Points on a hilly landscape, in no order, each with its height.
A ball rolls from a point to the lowest of its 2 nearest points, and stops where none of them is lower. Distance is the straight distance between rows; heights are no part of it.
<348>: [114 159 178 100 100 128 131  94 129 177 126 143 118 183 106 112 118 179
 128 143 116  68]  height 2.31
<1002>: [103 133 132 134 131 136 123  70 147 103  70 139 114 143 103 118 123 165
 139  96 110 167]  height 3.37
<941>: [122 138 165  89 137  73 129 116  93 103 156  97 121 146 118 116 143 150
 195 168 139 110]  height 3.11
<1094>: [152 123 147 113  88 147 105 174  80 146 153 109 108 114 144 144 189 147
 114 134 120 146]  height 4.60
<15>: [162 118 122 124  96 135  89  66 119 103 140 114 151 188  71 126 106 126
 153  92 106 144]  height 7.54
<1000>: [166 121 131 170 163 132 135 168 158  84 141 129 146 154 195  97  81  80
 110 127  93 134]  height 6.59
<784>: [168  81 100 118 130 134 166 141 127  80 183 123 125 104 163 151 143  85
 157 137 128 167]  height 7.19
<250>: [ 99 115  77 116 174 161 126 176 111 170  97 135 119 100 171 117 127 159
 125 116 128 180]  height 3.64
<753>: [130 130 154 145 153 157 112 167 121 123 169 105  96  76 170 163 141  46
  76 123  92 127]  height 7.62
<565>: [160 102  85  87 111  88 193 143 118  95 171 147 152 130 164 141 152 108
 149 142 143 124]  height 7.40
<415>: [132  67  61 143 147 151 129 130 147 176 144 190 188  97 203 153  87  91
  86 168 184 145]  height 2.73
<781>: [ 91 109 144 127 131 116  92 101 105 129  94 174 125 120  82 137 140 126
 211 176 172  91]  height 1.25
<296>: [144  96 139  99 105 110 132  59 115 154 131 125 145 152 140 152 131 171
 118 102 177  88]  height 4.00
<917>: [ 86 100 101 119 146  98 121 125  96 118 102 161 192  89 139 125 118 143
 171 176 203 151]  height 1.38
<1090>: [124 184 173 122 122 128  60 101 116 125 106  68 148 117 115 115 113 163
 120 112 130 114]  height 4.80
<561>: [108 115 143 129 135 103 135 145 103  96 131  60 133 143 116  72 108 119
 181  79 120 103]  height 3.20
<170>: [ 97  85 127 130 185 165 166 173 136 124 155 131 146 128 181 169 111 107
  74 137 116 191]  height 1.55
<968>: [116 107 121 102 123  79 171  89 151  93 122 173 180 124 131 134 126 112
 171 198 171  95]  height 8.17
<393>: [158 136 174 114 102 107 104  49 100 137 162 131 109 162 117 157 136 178
 109  90 139  97]  height 3.18
<556>: [112 149 138 152 110 120  94 116 117 131 166 111 107 136  52 107  84 104
 150  88  82 115]  height 3.53
<513>: [120 100  80  81 147 119 166 193 103 116 140 132 179 112 116 143 144 116
 109 172 161 184]  height 5.12
<1080>: [ 92 101  71 108 142 150 178 179 132 165 112 160 131 130 152  98 112  93
 128 125 100  70]  height 5.24
<695>: [144 124 143 109 107 136 123  93 129 198 129 160 134 162  91 145  99 139
 121 116 108  86]  height 1.54
<2>: [116 186 125  90 131 117 154 105 153 107  80  98 115 135 150  97 133 163
 137 120  73 159]  height 5.34
<576>: [117  95 144  87 125 106 166 183 117  98 139 119 204 131 104 133 140 122
 108 151 129 164]  height 5.45
<510>: [110 143 165 115 141 101 141 111 107 132 147  78 109 120 140 102 117 160
 190 112 153  91]  height 2.37
<240>: [140 112 140 132 132  95 169 126 139  92 138 134 158 146  97 116 136 113
 173 174 174 100]  height 8.35
<365>: [127  99  74 140 180 145 169 154 157 180 137 171 145  99 201 157  98 124
  56 148 174 154]  height 3.35
<1078>: [129 119 160 164 135 145 134 166 145 116 110 170 100  98 127 150 129 109
 105 134 125 129]  height 3.13
<292>: [116 173 106 120 129 109 114  91 122 106 143 114  84 163  59  78 105 111
 184 112  71 108]  height 4.23
<776>: [153 156 124 105 156 112 144 129 125 108 124 136 103  94 162 135 119 110
 149 119  80 150]  height 6.22
<588>: [127 120 109 116 140 104 175 120 150 127 132 174 111  94 143 154 120 139
 151 142 134 145]  height 6.60
<204>: [134 141 183  84  60 143 108 120 111 164 136 101 122 161 120 125 156 149
 117 127  92  76]  height 3.19
<750>: [165 147 161 178 110 151  71  73 167 167 138  99 113 134 114 103  73 114
 134 108 121  84]  height 3.40
<1093>: [134 123 136 142 170 120 172 165 152  74 153  96 124 130 196  83 115 127
 120 129 110 133]  height 6.34
<186>: [ 98 156 167 117 129 103 164 141 136 157 167  74 103  58 120 140 119 115
 100  87 155  97]  height 2.51
<12>: [159 145  76  80  91 104 175 106 120 119 145 137 137 153 121 151 160 129
 145 172 141 110]  height 7.66
<432>: [118 110 138 138 107 158 147 123 184 115 139 117 134 108  91 119  93 113
 141 111  73 181]  height 7.04
<469>: [159  71 127 138 152 147 136 154 121  99 202  82 137 110 198 134 117  64
 124 118 118 147]  height 7.00
<936>: [147 195 120 136 131 101 119 123 136  52 105 113  95 131  98 109 163  91
 142 127  62 160]  height 8.00
<504>: [119 125  96 165 122 170 112  64 157 130  79 154 104 147  89 128 149 157
 139 121 159 127]  height 2.60
<501>: [104 128 110 139 156 153 127 190 112 133  52 145 120 124 146 121 142 153
  98  84 111 149]  height 2.89
<533>: [151 193 157 169 115 129 106 110 174 143 114 110 124 124  95 125 123 165
  68 126 150 123]  height 5.07
<617>: [ 84  72 155 128 164 175 120 175  96 174 149 149 105  99 165 165 154  84
 101 130 133 102]  height 6.66
<933>: [104  89  64 109 120 165 148 129 141 156 118 186 187  77 186 139 115  71
 123 183 167 101]  height 2.19
<192>: [ 89  88  43 113 161 139 140 161  86 182 125 167 114 102 211 131 114 131
 127 102 143 146]  height 4.30
<407>: [140 114 143 165 137 100  99 160 113 164 138  75 125 102 121 107 129 133
  95  62 175 141]  height 4.87
<910>: [171 142 157 155  85 130  71 155  88 130  95 121 128 162 137 125 162 131
 106  93 118 105]  height 5.44
<179>: [169 101 102 163 152 120 125 157 131 110 134 152 134 155 142  95  78  79
 164 112  82 135]  height 6.74
<853>: [ 91 164 114  88 156 110 142 117 127 119  91 116 113 165 120  70 139 154
 166 141  82 107]  height 4.64
<770>: [128 130  68  80 164 123 155 168  97 144 137 106 154  83 127 142 122 157
 135 153 170 160]  height 4.71
<642>: [136 146  91 108 117 120 141 113 144  67 105  93 116 151 101  92 142  71
 155 107  49 144]  height 8.26
<852>: [111  93 111 104 169 150 167 170 140 130 147 181 153 124 185 177 129 136
  72 200 137 194]  height 2.32
<270>: [152 137 141 136  82 146  97  90 138  90 120  80 146 140  90 129 145 109
 139 109  85 154]  height 7.32
<503>: [145 182 124 142  86 113 133  71 156  90 179  67 129 132  57 151 109 138
  83 100 146 124]  height 8.25
<882>: [157 110 163 139 107 129  75 150  88 142 113 135 143 170 133 114 148 141
 158 143 126 108]  height 5.82
<468>: [163 149 136  88  82 143 106 143 106 193 121 104 118 131 156 136 176 152
 104 120 112 108]  height 3.95
<706>: [123 162 151 102 141 111 177 104 181  94  96 132 133 100 147 144 117 137
 123 136  75 159]  height 5.84
<196>: [ 63  83 133 115 169 162 136 192  90 166 174 186 104 112 153 160 149 116
 127 195 155 115]  height 6.20
<241>: [154 161 146 126 118 113 164  82 189  93 103 114 161 146 141 129 105 169
  90 132 121 151]  height 6.25
<25>: [ 94  85  60 104 180 157 138 190  90 166 115 162 131 109 184 127  96  79
 131 117 112  90]  height 4.85
<637>: [183 175 104 129 113  91 136  91 124  84 142  91 136 147  88 163 102 136
  98  74 149 131]  height 7.77
<316>: [139 144 154 171 106 146  91 122 153 153 166  85 120 100 101 108  87 108
 142  95 103 124]  height 2.88
<1057>: [169 111 157 159  70 135  90 111 129 142  84 110 140 149 130 140 178 148
  92 112 180  92]  height 4.86
<825>: [153 180 156 184 113 130  82  81 178 162 124 126 105 147 134 113  89 167
  92 100 117 105]  height 4.14
<640>: [111 108  98 141 114 154 106  88 127 136  71 184 114 119  96 154 158 133
 161 161 171 105]  height 1.92
<543>: [ 96 126 117  89 157 134 155 208  88 136 165 152 105 121 135 164 183 126
 104 183 135 143]  height 5.72
<631>: [138 151  89 147 121  99 171  96 136  97 133 138 107 143  68 155 105 159
 124  86 167 149]  height 7.31
<312>: [102 106 151 127 167 122  90 121 116 128  78 151 160 104 134 123 133 131
 189 187 180 121]  height 0.58
<662>: [123 193 111 137 109 138 119  98 156  92 115 119  97 181  73  88 121 114
 118 139  75  88]  height 4.98
<842>: [129 125 122 107 124 115 123 151  95 122 171  75 109 137 127  84 162 158
 192 170 138 147]  height 3.70
<700>: [105 139 111  96 150  80 145 123  99  95  96 103 139 171  85  89 128 124
 176 106 126 108]  height 3.91
<145>: [119 143 151 152 165 143  94 127 139 118  50 124 133 108 122 104 119 133
 160 154 143 124]  height 1.40
<814>: [107 128 108  80 145 128 140 175  90 157 152 106 115 115 155 107 152 179
 160 159 146 158]  height 4.20
<790>: [149 135 146 126  91 135 103  68 120 156 145 181  92 156  89 178 138 147
 137 124 126 109]  height 2.26
<734>: [141 194 123 136  97 128  98 133 129  61 140  66 139  97 107 116 142  96
 120 132  74 153]  height 7.64
<277>: [160 147 136 180 129 119  96 123 158 182 103 136 117 110  78 157 124 137
  78 116 187 130]  height 5.93
<619>: [122 168 152 157  95 129  59  83 117 145 162  63 131 113  96 105  99 159
 120  64 125 128]  height 3.78
<264>: [ 78  91 163 135 170 144 158 184 126 108 118 155 132 112 142 131 138 115
  98 132 117 162]  height 2.36
<806>: [123 170 141  99 127 132  95  67 110 112 120  85 112 161  99 119 143 186
 139 131 140 124]  height 5.77
<427>: [161 176 117 148  85 127 136 127 168  98 148 110 140 180 136  89 101 121
 108 132  68  85]  height 5.60
<927>: [108  85 127 123 111 133 131 106 125 107  89 151 135 138 115 129 164 144
 156 102 110 190]  height 3.92
<799>: [168 107 157 202 111 145 113 168 131 121 134 155 105 146 100 123 158 112
 127 138 154 114]  height 3.77
<553>: [114 171 137 156 142 101 110 134 129 170 157  75  87  67 123 129 103 141
 105  67 155 136]  height 3.79
<645>: [133 108 153 126 131 146 129 201  95 159 168 158 111 121 146 165 166 151
  87 148 141 162]  height 5.19
<1038>: [156 156 145 156  63 144  57  78 115 100 161 113 141 189  67 133 117 138
 101 100 113 117]  height 7.85
<596>: [127 120 112 128 118 107 115  63 124 197  88 161 126 159 162 129 127 188
  94  84 161  73]  height 4.76
<741>: [113 138 101  70 106  76 178  66 129 101 113 159 152 141 102 158 165 138
 157 169 169  94]  height 7.94
<402>: [ 95  99 140 156 174 179 105 166 131 152 114 131  84  74 157 161 147  43
  78 127 124 110]  height 7.13
<824>: [163 101 174 160  67 138 119 124 147 143 140 148 122 149  88 160 163 116
 104 119 164  89]  height 4.28
<1010>: [131  97 140  96 109 142 111 158 105 132 113 139 130 126 116 132 168 120
 138 131  91 184]  height 4.31
<897>: [105 163 185 109 103 112 132  91 133 144 166  59 112  88 117 136 125 148
 138 114 146  81]  height 1.24
<1041>: [143 131 143 155 121 121 108  79 156 180  80 157  98 146 158 126 103 173
 114  76 124 116]  height 4.97
<498>: [ 94 100 126 147 166 166  97 155 132 132  23 151 138 108 159 110 142 130
 135 126 122 144]  height 2.17
<819>: [130 114 105 132 151 163 175 173 161 185 148 189 130 113 161 156 106 130
  73 167 124 156]  height 2.99
<527>: [ 80  82  73 122 132 138 139 150 102 130 123 161 157  80 188 116 144 115
 148 180 200 121]  height 2.18
<788>: [151 151 160 136 124 103 159 138 161  81 127 123 152 165 164  95 126 127
 130 154  89 113]  height 5.99
<1048>: [132  88 142 174 158 172 117 165 128  83 173 110 136 134 158 106 102  61
 126 146  95 151]  height 6.79
<540>: [143 111 128 143 130 111 120 134 152 115 124 159 135 145  78 115  90  94
 159 109  71 163]  height 6.87
<929>: [110 129 110 152 153  79 178 117 148 106 134 179 100 109  77 152 111 136
 149 110 150 168]  height 6.92

For each start below, name the point where the ball stops.
<1093> => <316>
<503> => <897>
<637> => <897>
<910> => <170>
<402> => <695>
<1010> => <312>
<25> => <312>
<1080> => <312>
